Points on a hilly landscape, in no order, each with its height.
A ball rolls from a point to the lowest of its 2 nearest points, and stops where none of them is lower. Distance is the straight distance between rows; heights are no part of it.
nalam: [145  90 138 108 166 129 136  92 135 153 152 116 144 111 163 151 121 150
 102 116 140 136 150 118 143 138 129 132 129 143 153  92 129 114 151 149
 136 166]  (h 765)
viru: [ 84 134 139 114  79  81 175 134 125 106 143 148 127 170 117 164  98 140
 130 141 200 143 114  90 133 179 152  99 111 151 152  79 161  89 144 158
 116 167]  (h 680)
Daz: [135 167 134 146 117 160  77 113 143 125 114 150  96 129 102 109 111  96
 132 111 144  76 146 122 124  70 108 117 119 123 121 170 110  97 150 108
 120  80]  (h 712)
melar: [162 139 205  86 175 158 117 121 153 150 130 129 125 121 177 121 140  90
 153  60 146 103 152 117 131  81 140 140 160  96 102 125 102 120 150 106
 152 137]  (h 642)
notud: [128 151  80 133  87 143  90  89 141 188 113 118 107  95  99  93 136 146
  95 195 131 115 162 136  95  90 111 102 160 103  96 108 177  78 121 113
  91  53]  (h 418)
Zis: [138 135 113 139 116 147 130  75 133 144 141 137 107 112 124 131 104 155
 125 141 143 112 122  98 154 106 132 101 152 121 162 114 144  58 195 163
 160 101]  (h 217)
mivu: [137  84  88 160  98 101 125 139  74 141 134  97 139 141  77 143 133 156
 103 177  89 179 108  99 164 169 104 126 141 165 168 134 152 159 146 157
 197 104]  (h 319)
Zupa: [130 164 119 144 106 152 118 127 153 141 118 157  99 122 119 112 121 115
 123 151 127  96 122 130 124  91 155  86 128 120 101 143 100  70 141 113
 127  36]  (h 740)
lono: [145 102 172 135 132 124  89 110 110  65 144  83 144 120 112 114 158 154
 133  85 100 180 138 130 112  92  82 142 143 116 153 170 191 168  56 129
 135 131]  (h 817)
migod: [133 143 217 109 133 119 109 129 146  22 203 138 123 114 162 154  90 130
 197  63 147 131 121 132 144 129 125 128 135 134 153  96 134 130 126 108
  99 116]  (h 390)
faz: [128 109 185  97 152 137 137 118 125  82 156  95 136 134 159 134 143 118
 159  76  97 195 105 129 133 114 170 108 168 111 146 119 125 131 111 152
 180 119]  (h 431)
kope: [127 157 101 134 116 128 173 157 118 183  78 150 117 126 126 120 158 107
  85 193  97 105 126 163 113 134 139 115 124 119  87 149  98 148  92  91
 126  98]  (h 328)
Gele: [107 172 117 127 132 163 102 116 119 160 109 126 109 156 117 135 125  76
 117 126 185 125 178 136 103 104 152 108 135 144  94 110  98 101 169 157
 130 109]  (h 603)
Ketip: [117 131 177 122 126  86 151 164 102  92 122 175 129 174 126 162 126  87
 131  83 160 114 116 115 172 146 120 150 110 158 132 156  97 150 150 116
 128 189]  (h 531)
lenos: [106  91 144  92 122  83 175 146  91 101 129 121 154 151 132 157 120 136
 123 106 156 191 102 123 139 162 148 121 130 136 154  97 136 117 122 160
 141 209]  (h 734)
gasit: [146 121 132 130 160 164  77  71 133  99 128 119 125 113 119 129 138 154
 125  71 153 116 145 118 113  99  55 165 131 124 168 161 162 136 159 125
 134 157]  (h 725)
bapa: [ 86 140  60 138 156 154 133 127 152 154 104  94 126 109 139  80 155 129
 122 190 106 131 139 172  88 142 165 116 121  96  90 121 121 149  78 124
  78  91]  (h 538)
dateb: [124  94 153  63 113  86 187 146  95 131 104 116 173 126 156 141 131 152
 136 127 132 175  94 126 124 139 147 121 141  65 120 104 142  98  88 137
 123 205]  (h 709)
gine: [131  98 110 119 149 139 124 130 148  84 142  99 152  93 144  95 108 169
 140 136  98 150 121 143 113 156 144 115  88 115 140 126 145 135  70 125
  91 141]  (h 771)
sobo: [124 131  97 134 133 149 137 127 180 145 147 126 109 128 145 134 113 130
 154 150 116 164 109 137  95 135 234  91 116 140  82  42  98  75 142 148
 151  55]  (h 253)
Dilas: [161  88  72 148 118 108 157 180  98 135 124 104 128 116  98  87 139 158
 140 187  34 172  63 118 173 158 126 137 142 108 156 160 122 173 101 121
 173  99]  (h 382)
duluv: [148  82 131 117 157 113 138 112 113 180 119 102 159 116 144 151 135 150
  71 141 122 146 158 135 117 139  99 155 122 135 139 122 147 139  96 134
 121 188]  (h 778)
ziti: [ 99 125 110  69 125 117 189 146 142 167  87 116 159 107 167  90 152 141
 129 182 114 136 131 157  85 149 179 103 127  65  75  80 143 108  74 120
  72 165]  (h 691)
Toza: [115 166 128 105 137 113 171 173 146 162  72 162 133 130 157 112 161  89
 122 155 121  81 131 154 111 125 164 109 110 104  62 135  90 132  94  69
  91  97]  (h 445)
kul: [156  88 143 138 150 131 132 116 122 110 123 120 127  93 130 103 147 154
 119 123  81 115 115 129 145 101  90 138 129 108 148 179 144 157  94 106
 133 130]  (h 774)
biriz: [105 141 131  91 170 146 140 129 168 152  84 133 135 108 176  99 153 119
 159 111 163  78 145 130 115 108 158 122 141  77  84 124 107 127 132 103
 102 134]  (h 435)
Nad: [146 114  80 147  83 107 156 126 109 153 130 103 145 132  90 136 111 171
  92 202 118 154 117  98 139 180 120  95 112 151 158 107 178 117 114 154
 157 114]  (h 273)
Zaso: [120 109 109 161 102 119 104 109  77 124 120 108 123 146  78 143 162 140
 104 132 131 157 124 110 164 145  81 132 156 169 181 163 154 145 192 172
 197 104]  (h 344)
koto: [ 65 149 154  95  77  87 146 117 116 115  97 123 130 177 109 158 133 115
 133 118 206 142 145  90 117 160 115 112 136 134 143 119 185 106 117 149
 106 183]  (h 670)
nenam: [ 94 128 148  83  95  95 180 149 107 118 105 122 147 148 127 136 122 128
 139 159 144 171 104 119 119 158 179  74 132  98 106  90 159  90  81 144
 123 168]  (h 677)
bib: [168  88 166 156 133 126  85 101  93 144 183  89 126 120 117 143 131 152
 101 108 111 158 141 117 151 113  71 153 161 172 166 130 169 133 158 161
 174 103]  (h 127)
gefu: [148 141 120 152  74 111 129 139  95 194 131 128 107 137  83 143 142 122
  74 187 106 142 135 107 153 126 117 107 161 183 118 120 129 118 145 135
 188  47]  (h 400)
nisob: [ 94 151  82 127 164 130 147 138 167 139  60 151 126 122 158  93 158 111
 145 135 144  41 130 133 106 126 115 165 107  84  97 184 108 165 115  75
  75 157]  (h 569)
gufin: [114 148 112 126 107 128 123 111 122 173 123 110 126 133 118 144 125 128
  96 166 151 131 166 126 101 132 142  99 137 150 105  96 143  91 129 154
 135 100]  (h 623)
Fomag: [157 110 121 150 126 100 121 112 107 181 118 135 137 132 116 154 130 132
  64 150 126  99 169 128 130 144  68 149  86 174 139 141 146 142 119 123
 122 157]  (h 795)
vemu: [145  74  54 113 145 127 152 144 112 110 127 113 182  94 134  97 103 193
 120 138  98 190  64 152 128 176  98 168  90  80 168 134 117 145  87 137
  90 219]  (h 571)
sarot: [ 93 165 163 124 102 115  74 103 144  80 135 118 114 141 117 133 104 115
 141 105 174 128 157 112 105 119 109 119 122 136 123 120 177  98  99 140
  79 120]  (h 684)
dap: [152  90 117 137 121 137  94  84 128 131 146  91 113  81 106  63 160 201
 139 149  95 147 124  90 158  92  74 142 204 104 169 151 193 148 125 132
 150  81]  (h 263)
zik: [ 74 173 141  77  63  80 187 173 110 135  79 147 154 150 125 143 139 110
 150 161 172 131 117 142  97 145 161  76 125 103  71  98 144 113  91 113
  90 168]  (h 710)
las: [158  87 159  98 184 128 177 144 123  97 138 151 162  94 187 130 149 158
 140  78  97 147  79 163 153 128 130 167 133 105 155 137  78 161 138  95
 147 183]  (h 676)
gadi: [123 180 165 130 127 140  69 152 142 141 129 151 101 176 122 157  94  51
 141  80 207  87 185 116 133 112 107 162 119 161 109 109 103 128 177 123
  99 170]  (h 566)
nilil: [144 156 211 119 164 165  68 116 147 133 160 102 114 140 150 124 121  79
 133  65 159 149 181 125 103  74 134 141 155 115 110 110 121 118 120 128
 127 120]  (h 661)
fup: [102 123 118 113 137 116 174 147 150 103 148 173 140 109 167 139 109 154
 180 107 160  76 101 119 159 138 182 114 102 135 127 100  94 127 182 113
 108 146]  (h 631)
reluv: [139 117 114 163 147 151  76  98 122  91 123  91 115 100 109  83 161 143
 133 111  93 133 151 140 117  89  76 141 136 114 146 179 168 176  88 129
 114  95]  (h 800)
lusok: [147 104  78 143 103 128 144 109 146 107 146 118 139 103 102 120 102 192
 127 160 118 137  95  90 143 180 140  92  95 136 188 116 170 102 141 162
 146 113]  (h 220)
pulu: [127 161 112 129 156 190  88 122 147 194 110 129 104 123 144 101 129  70
 114 116 150 116 168 154  94  69 163 126 152 104  72 116  80  96 161 121
 122  82]  (h 629)
kimig: [159 122 145 147 128 105 145 176  90 131 103 143 137 131 116 124 145  98
 105 127  56 118 126 157 131 115 111 140  88 129 107 186 102 171  65  95
 120 129]  (h 498)
Futi: [ 75 143 115 110 100  98 139 127 161 140 124 167 126 132 140 137 107 162
 178 119 211  37 122  96 131 130 141 117  81 120 105 111 165 102 167 112
  63 172]  (h 746)
Liri: [156 158 203 107 116 108 104 129 142 147 114 122 130 125 117 129 150 100
  88 131 106 106 156 121 102  87 100 125 117 106  81 146 162 134  38  75
 102 121]  (h 352)
kebi: [145  91  43 164 177 131 166 141 138 177 142 111 124 104 147 113 131 154
 100 194  70 135 112 143 145 168 140 158 128 126 154 121  92 165 129 135
 135 140]  (h 806)
lur: [128 117  45 169 175 156 135 103 138 183 128 119 106  98 139 110 137 137
  94 179 116 100 147 141 140 130 123 163 155 130 151 135 108 149 169 145
 118 111]  (h 826)
Bokuz: [134 144 158 154 145 126 107 140 122 116 162 136 112 168 130 173 104  91
 119 114 143 151 159 133 143 150 153 129 118 189 122  99  83 111 173 165
 143 109]  (h 290)
gil: [185  99 152 150 146 141 134 121 117 131 188 136 116 115 136 148 141 132
 123  96  53 142 106 133 184 119 121 161 157 176 152 137  83 159 180 150
 212  91]  (h 341)
dar: [145 119  42 170  98 109 175 173  86 175  99 132 126 124  89 108 140 139
 107 233  62 139  97 130 144 169 118 131 129 131 143 153 112 181 107 118
 158  99]  (h 318)
kigov: [136 172 156 123 107 137 118 100 130 148 137 155  97 156 128 141  86 107
 139 107 181 104 125  97 142  89 125 116 161 127 151 116 132  38 204 145
 151 119]  (h 259)
Roguz: [130 114 105 145 131 135 141 126 123 118 118 116 113 123 115 125 140 133
 143 151  95 148 108 124 152 131 159  97 150 134 137 147 118 133 142 150
 183  79]  (h 485)
Sazof: [108  97 108 127 150 125 103  87 132 164 139 100 151 127 143 150 117 149
  92 117 185 128 181 129  94 152 111 148  96 158 135  84 156 110 156 169
 103 184]  (h 757)
sar: [130 135  79 152 105 154 106  81 132 190 136 128  97 106 120  94  99 150
 126 180 127 116 118 112 143  79 140 108 181 111 129 111 148  39 183 139
 147  62]  (h 277)
Nibe: [ 88 115 135 126 132 104 117 158  91  61 111 117 159 152 124 131 120 110
 163  82 120 166 121 159 117 136 114 145  95 132 118 154 105 177  88 133
  96 193]  (h 316)
famo: [179 162 213 117 127 172  90 139 141 166 139 153  87 172 118 138 104  41
 115  66 147  88 144 109 143  73 112 165 164 133 106 147  85  99 183 133
 159 132]  (h 601)
Mapo: [155 106  54 146 112 138 127 174  99 151 139  81 160 134 112 119  93 137
 110 196  81 199 123 150  98 200 152 114  87 153 113  80 134 150  85 166
 142 135]  (h 829)
Vifig: [128  89  50 125 160 128 201 167 126 183 125 122 153 123 154 115 122 146
 107 199  96 137 101 144 128 186 170 148 100 107 134  99  92 145 109 135
 108 185]  (h 776)
natab: [ 96 113 133  81 128  77 184 167 112 148  60 147 168 134 164 132 146 128
 152 129 144  81 103 134 133 136 121 151 110  76  91 151 124 137 103  81
  88 217]  (h 721)
tufem: [129 102 137 112 115 132 119  87 111 134 117  84 134 115 107 109 170 166
 110 141 109 167 128 100 142 107 103 117 193  98 153 156 190 133 112 146
 168 111]  (h 257)
perum: [100 178 180 105  98 121  92 125 125  96  80 113 114 177  87 129 148  82
 132  82 164 136 148 113  98 113 103 128 135 111 103 176 162 146  69 117
 115 148]  (h 635)
Datop: [112 148 131 126 146 153 116 124 156 157 157 127 108 133 163 140 114  98
 142 112 134 149 145 139 116 104 202 101 143 141  91  64  67  82 158 150
 150  79]  (h 198)
mam: [119 143 100 168 118 116 134 161 120 104  86 160 118 132 107 109 143 110
 124 139  92  75 136 148 121 134 113 131  70 132 107 201  94 175  93  99
  91 124]  (h 593)
zosu: [144  99 128 131 150 106 136 129 149 124 120 123 157  93 153 109 126 156
 126 139  97  99 126 135 119 129 113 140  87 100 134 159 147 146  63  92
  67 155]  (h 730)
sokur: [ 97 123  87 127 111 112 150 118 155 141 114 156 145 118 135 121 112 171
 129 146 170  65 139 117 112 152 129 133  63 137 130 119 155 122 120 121
  72 178]  (h 722)
pil: [159 118 108 143 125 133 147  91 143 101 165 145 128  96 129 145 102 177
 135 141 108 121  96 109 159 142 147 108 126 141 198 112 132  94 184 147
 164 103]  (h 169)
Zokad: [ 98 179 185 129 104 131  93 140 129  39 132 142 100 167 106 133 115  61
 175  70 158 127 128 119 139 125 133 110 139 149 131 158 109 132 138 138
 127  96]  (h 600)
Loz: [139 181 144 112 129 167  75 123 157 213  90 129 111 139 117 121 132  63
  94 128 163  91 189 138  80  71 126 135 130 112  68 119 110 106 128  91
 100 115]  (h 660)
tibe: [197 120 229 134 156 151 113 120 127  86 178 139 119 130 130 125 144 119
 118  57  95  99 126 126 135  72  75 187 139 134 144 178 127 172 126 103
 159 124]  (h 141)
sive: [144 141  90 155 111 132 164 141 157 187 133 152  99 118 142 144 140 134
 120 190  85 122  94 116 138 135 187  99 142 128  99 104  81  91 137 121
 187  37]  (h 490)
Bedok: [136 148  99 144 120 133 185 164 161 147 121 175 120 123 147 127 119 145
 129 176 123  98  88 127 124 150 200  91  94 135  91 112  79  98 138 119
 135  75]  (h 549)
fesul: [115 135  95 145 120 125 162 161 167 114 155 176 126 120 149 121  92 156
 155 158 148  73 107 119 141 154 188 106  60 160  99  90  84 100 161 133
  93 107]  (h 597)
per: [ 89 152 166  80  97  77 163 179 106 146  75 149 151 160 143 149 144  90
 151 120 165  97 118 131 124 123 134 122 124  98  70 127 136 136  93  83
  99 187]  (h 744)
zigus: [152 122 123 126 185 169  98  90 142 107 137 139 126 101 149 129 124 133
 134  72 138  90 161 141 128  95 103 173 124 126 148 136  99 152 184 109
 123 150]  (h 714)
Napi: [ 89 181 106 121  73 137 101 116 151 142 106 139 123 145  93 128 134 103
 101 153 170 136 157 151  64 106 138  83 115 123  70 110 140  93 103 115
  80  62]  (h 535)
zipog: [111 131 110 133 111 117 167 182 115 144 123 136 137 164 131 159 111 106
 122 170 128 174 118 146 103 174 205 102  96 171  96  62  87 122 122 156
 149 133]  (h 825)
gar: [117 139 160 116 148 121  92 125 150  74 156 152 131 123 150 161  95 134
 176  51 172  83 143 138 139 117 103 160 100 143 128 113 130 158 157  95
  86 176]  (h 343)
Luvo: [169 139 248 134 137 125  95 138 140  77 180 151 107 158 126 144 112  81
 128  51 146  98 133 103 142  96  69 190 123 143 138 159 126 153 121  99
 121 152]  (h 199)
vuz: [158 165 159 155 135 155  71 137 118 165 143 149  98 166 122 146  97  56
 100  95 156 107 190 134 134  96 121 156 132 170 109 126  78 104 206 145
 134 129]  (h 583)
motep: [120 113 127 105 154 138 106  65 155  86  97 134 132  99 133 114 148 174
 140  83 153 106 130 109 112 111  79 163 136  82 166 171 184 135 121 102
 108 186]  (h 736)
sabe: [ 65 114  86 140 126 113 117 158 102  73 134 120 161 157 122 149 115 127
 172  94 156 157 128 166 113 179 148 130  76 163 115 112 111 167 122 162
  96 195]  (h 243)
Lokev: [170 164 223  93 129 154 109 145 164 167 140 163 102 140 168 134 111  64
 155  53 157  65 135 100 142  77 128 151 157 103 108 123  86  75 186  92
 145 139]  (h 620)
tobos: [179  80 123 166 155 126 148 161 100 137 163 126 135 124 124 137 136 137
 119 129  22 186 101 148 185 145 142 165 139 163 141 146  78 186 142 146
 197 120]  (h 381)
pek: [128 111  98  94 145 116 199 133 141 205 120 120 146 108 178 115 130 150
 103 201 109 145 126 143 101 164 182 115 120 105 103  59 118 114  91 136
 119 154]  (h 737)
mip: [117 146 134 111  99 116 152 141 145 132 127 130 131 135 124 143 124 128
 121 157 139 153 118 123 115 144 184  72 117 125  95  93 130  90  89 126
 119  92]  (h 649)
Dilil: [114 157 146  93 127 151 112 103 151 104 143 146 118 118 155 125  96 125
 189  79 190  78 132 111 122  95 149 103 148 105 127  89 132  74 178 120
 102 150]  (h 330)
goli: [118 162 185 110 113  88 126 168 124 133 130 162 107 173 132 171 116  63
 134  86 198  96 155 102 152 129 120 153 126 167 106 126 105 143 152 102
 102 167]  (h 551)
vos: [140  74 141 104 117 115 156 112  92 118 130  98 141 113 118 117 151 173
 127 140  81 204  78 116 163 129 125 116 179  95 166 146 166 133 118 147
 190 132]  (h 201)
Fiku: [123 183 163  92 112 140  79 107 164 161  70 120 127 126 109 112 153 100
 111 126 150  91 177 117  72  78 105 130 119  78  69 152 167 125  52  72
  97 124]  (h 437)
Fot: [ 73 175 133 131 100 127 118 151 135  63 123 137 110 158 108 143 120  98
 165 109 170 128 129 139 115 138 170  88 111 147  99 125 110 120 119 145
 107  86]  (h 585)
sobu: [ 94 162 153 131  95 118 115 140 102  72  90 137 118 177  82 140 137  75
 133 102 149 119 132 113 127 133 115 110 122 143 134 200 124 150 117 138
 137 129]  (h 616)
getev: [ 90 175 101 103  93 139  94  94 139 163  70 106 132 131 101 105 152 106
 107 151 151 116 178 148  66 112 113 105 133 106  83 136 172 128  67 114
  82 114]  (h 492)
tino: [168  97 149 125 196 165 142 101 124 113 161 141 142  99 167 132 151 144
 122  69  98 139 121 156 142 109 113 168 143 134 167 143  91 164 167 109
 162 149]  (h 698)
futos: [114 129  88 120 135 130 166 158 119 169  98 107 153 105 140  88 136 129
 114 206  73 156 121 179  87 147 154 122 118  70  87 109 123 138  42 108
  81 134]  (h 614)
tib: [179  91 100 156 130 124 150 114 130  65 143 161 120  89 110 110 131 187
 128 115  80 111  75 120 159 147  70 130  91 126 208 183 143 152 121  98
 138 130]  (h 858)
pivu: [161 124  90 167 113 144  95  97 127 173 143 140  91  92 108  89 104 164
 129 167 101  83 121 103 170  81  86 139 171 127 159 146 139  89 185 124
 150  64]  (h 348)
Rogom: [158 135 168 155 151 147 106 120 123 115 176 138 102 144 129 163 119  94
 119  91  95 137 141 138 161 114 126 139 153 177 140 121  77 127 195 171
 185  90]  (h 314)
lano: [127 187 135 137 106 150  61 111 139 161  85 137 102 153  85 127 121  80
 103 112 170  69 183 121  85  96  79 144 112 124  96 163 134 115 125 111
 107 120]  (h 686)
pobok: [114 153 158  75 142 148 118 120 186 134 103 141 132 105 173 104 133 126
 192  82 188  61 140 101 121  84 150 117 153  59  90 104 151  83 161  96
  93 150]  (h 376)
bif: [164 145 239 118 127 105 101 134 150 112 137 136 115 138 133 149 125  99
 116  82 135  90 153  99 128  96  84 165 117 128 107 149 160 132  75  89
 103 142]  (h 255)
gava: [156 103 137 160 124 145  58 112 110 148 186  89 110  99 113 110 108 158
 133 131  93 162 141 120 146  89  91 133 183 156 143 111 145 110 154 159
 156  49]  (h 172)
rivin: [135 131  91 162 104 119 172 138 106 206 106 147 112 144 111 148 149 127
 103 201 112 138 106 113 154 140 160 115 158 159 132 120 106 114 172 150
 206  73]  (h 439)
mut: [134 141 106 166 159 148 125 138 147 151 153 156 109 129 149 155 105 118
 125 135 114 124 145 141 138 126 183 123 108 176 107  89  62 107 185 158
 160  93]  (h 251)
Kanal: [162  77  97 130 107 122 166 138 129 106 138 110 140  92 114 100 129 188
 158 165  47 178  37 100 174 161 140 112 158  88 177 143 154 139 117 126
 198 105]  (h 286)
pila: [130 136 150 144  86 114 115 120  75 168 119 106 109 166  70 140 160 101
  85 147 119 148 144 109 151 125  84 126 178 169 131 162 156 142 147 155
 189  91]  (h 366)
peti: [132 124 135 117 159 160 137  89 144  99 148 104 112 111 144 126 141 136
 161 107 101 152 114 128 140 101 160 103 172 113 148 113 109 119 159 149
 180  84]  (h 456)
bab: [105 149  92 134 166 122 176 181 162 133  81 169 133 113 175  92 159 112
 145 167 111  52 109 147 126 147 154 136 101  84  99 163  72 143 112  79
  77 113]  (h 548)
zuker: [103 133 171  94  89  94 129 113  98 107  95 103 139 169 103 146 143 112
 117 115 151 154 151 122 105 135  94 123 144 110 135 159 185 128  64 139
 113 190]  (h 655)
zesob: [ 82 123 132 135 141 110 100 153 128  55 177 148 137 132 142 164  97 125
 186  60 168 111 137 158 148 154 131 139  95 179 136 100 106 181 163 127
  86 161]  (h 317)
tos: [ 93 168 151 111  95 126 114 112 139 120 129 155 101 161 123 154  91 104
 143 101 225  96 145  90 121 122 129 114 131 131 129 100 138  69 170 144
 105 143]  (h 293)
ledug: [157  95 126 157 128 127 104 100 140  57 161 129 141  92 116 126 113 194
 132  91 117 126 110 125 128 141  70 131  76 133 188 158 175 144  97 116
 100 149]  (h 839)
Melob: [119 134  70 152 112 138 131 172 120 121 126 109 137 145 100 135 109 120
 121 188 102 185 113 154  92 179 197  91  87 156  99  84 112 141  98 156
 134  91]  (h 810)
tefal: [138 153 213  90 143 131 112 113 148  64 195 165 118 120 172 165  91 120
 193  34 173  91 124 117 150 107  97 160 158 119 148  92 136 131 177  82
 103 149]  (h 369)
Detu: [138 101 102 152 158 174  68  73 120 133 154  79 110  87 119  88 139 166
 147 124 104 155 149 137 144  83  80 154 210 118 162 132 159 141 170 141
 158  81]  (h 218)
melet: [116  87  19 156 117 132 139 123 108 127 112  95 134 112  93  99 138 174
 130 186  97 159  91 125 144 174 120 126 134 122 181 150 153 159 122 150
 147 114]  (h 464)
bov: [134  76  40 148 120 122 130 136  97 127 121  91 165 117 103 105 118 175
 112 164  94 182 105 143 120 181  92 141  99 116 173 152 149 159  89 155
 120 176]  (h 511)
dol: [104  95 101 132 102  84 146 129  93 114 129 111 161 164 102 164 113 141
  97 136 155 177 113 119 126 197 109 121  95 169 175 119 147 110 136 173
 141 185]  (h 745)
tirik: [ 97 176  95 124 167 159 126 127 182 158  71 129 104 111 158  77 169  97
 134 149 135  55 147 137  97 104 144 134 131  57  90 162 111 132 113  91
  75  98]  (h 501)
lim: [122 107 128 108 149 107 175 155 131 120 111 156 151 120 166 127 134 143
 144 127 133  91 107 135 141 150 153 131  99 112 114 137 104 131 126  98
 108 170]  (h 669)
vene: [126 110 139 122 129  99 176 138  98  94 110 167 134 141 117 155 145 127
 118 104 126 136  80 120 168 149 126 133 114 139 169 168  98 135 161 127
 161 174]  (h 504)
sen: [113 130 187 122 153 129  80 109 136  91 148  89 134 137 144 138 121 109
 142  78 162 155 170 128 107 110 118 140 130 138 131 112 152 133 100 138
  99 156]  (h 672)
mopo: [ 78 190 135 132  66 111 111 153 135 103 118 149 112 170  81 152 132  75
 107 147 173 153 139 143  83 141 148  71 124 156  77 110 112 110 102 125
  99  57]  (h 564)
duk: [ 86 130 121 147 114  91 127 172 122  96 155 146 137 163 133 161 107 103
 151 106 167 127 145 139 141 169 160 126  82 192 111  97 100 155 147 148
  86 171]  (h 287)
vube: [150  67 112 102 167 127 174 153 117  86 141 131 181  97 162 112 107 175
 154 113  88 182  56 151 142 162 140 144 112  83 162 118  87 144 107 120
 124 192]  (h 632)
guzuf: [105 146  52 147 119 141 127  95 157 178 105 114 111  98 115  89 151 153
  99 214 116 104 148 146  89 135 122 114 132 102 105 126 174 126  82 120
  73  89]  (h 484)
Tez: [109 154  83 119 111 161 134  81 148 198  96 133 106 111 133 100 146 138
 112 178 155 104 144 110 110  97 150 100 178  80 109 112 159  59 151 136
 118  92]  (h 349)
Tudiv: [163  78 149 129 160 112 163 130  86 126 128 154 153 127 126 139 163 143
  85  94  91 145  76 137 167 123  87 175 128 136 163 180 108 163 142 113
 163 189]  (h 468)
foli: [116  96  95 149 132 126 102  96 107 125 158  91 144 134 119 158 114 147
 105 126 160 158 147 135 117 186 115 125 106 169 175  93 160 107 164 190
 135 150]  (h 751)
pag: [124 102  98 134 155 141 128 141 142 106 148  90 145 122 140 117 108 144
 143 146 102 179 124 145 115 158 188 102 113 142 126  77 125 136  98 159
 135 108]  (h 794)
zul: [136 133 155  99 168 193 129  75 121  51 154 120 129 118 136 121 149 124
 180  66 105 153 113 150 122  94 128 121 180 102 161 154 115 167 170 121
 183  97]  (h 479)
reki: [194 105 211 160 143 149  85  96 110 109 192 108 118 128 127 130 139 126
 100  68 115 141 144 117 135  64  51 188 156 150 154 156 168 161 143 139
 167 112]  (h 84)
zuz: [ 88 133 132 114  98 111 105 120 156 108 139 123 139 129 129 134 101 155
 144 124 164 100 146 108 110 140 131 113  84 146 112 102 171 103  99 133
  58 156]  (h 699)
bim: [131 114 182 125 152 123 131 169  93  72 111 119 144 143 129 123 148  89
 134  89  85 141 122 145 133  98 118 147 110 120 111 183  98 177  87 106
 125 159]  (h 402)
vok: [144 125 211 104 154 139 120 105 142  51 213 122 124 124 167 156 110 126
 168  63 114 173 115 128 136 120 134 129 164 144 163  93 122 126 131 141
 150 105]  (h 408)
tilem: [133 151  57 166  99 109 169 155 100 221  93 128 126 118 101 112 156 124
  72 244  82 120 129 162 113 153 103 129 138 148 107 127 119 185  96 100
 135  95]  (h 159)
vas: [179  64 128 149 169 117 144 137  97 167 150 125 135 113 131 128 149 147
  80 132  64 153 121 139 169 127  90 175 134 165 152 153 104 181 140 127
 167 148]  (h 426)
Rete: [137  94 150 142 131 115  93 109 115  68 161 102 141 127 110 143 127 150
 118  94 120 165 132 134 129 140  81 134 115 150 176 149 165 139  96 145
 133 143]  (h 828)
kapu: [119 117  44 164 104 127 142 145 116 104 105 108 119 130  77 125 131 151
 149 193  96 158  77 118 153 179 164 101 131 145 155 137 135 137 142 157
 186  72]  (h 500)

For each start below, name the point where the ball stops.
motep -> melet
melar -> Datop
koto -> reki
peti -> sabe
fesul -> pil
zul -> sabe
pek -> pil
nisob -> pil

Call two points neighbours if one is among the 2 nearest of the other. Go from one point of each pair to the other, from neighbour to neighbour, staying as low as possible. Name the highest point that can't be avoided.
reki and pil -> nisob
reki and tilem -> Dilas
vos and reki -> dap
melet and sabe -> kapu
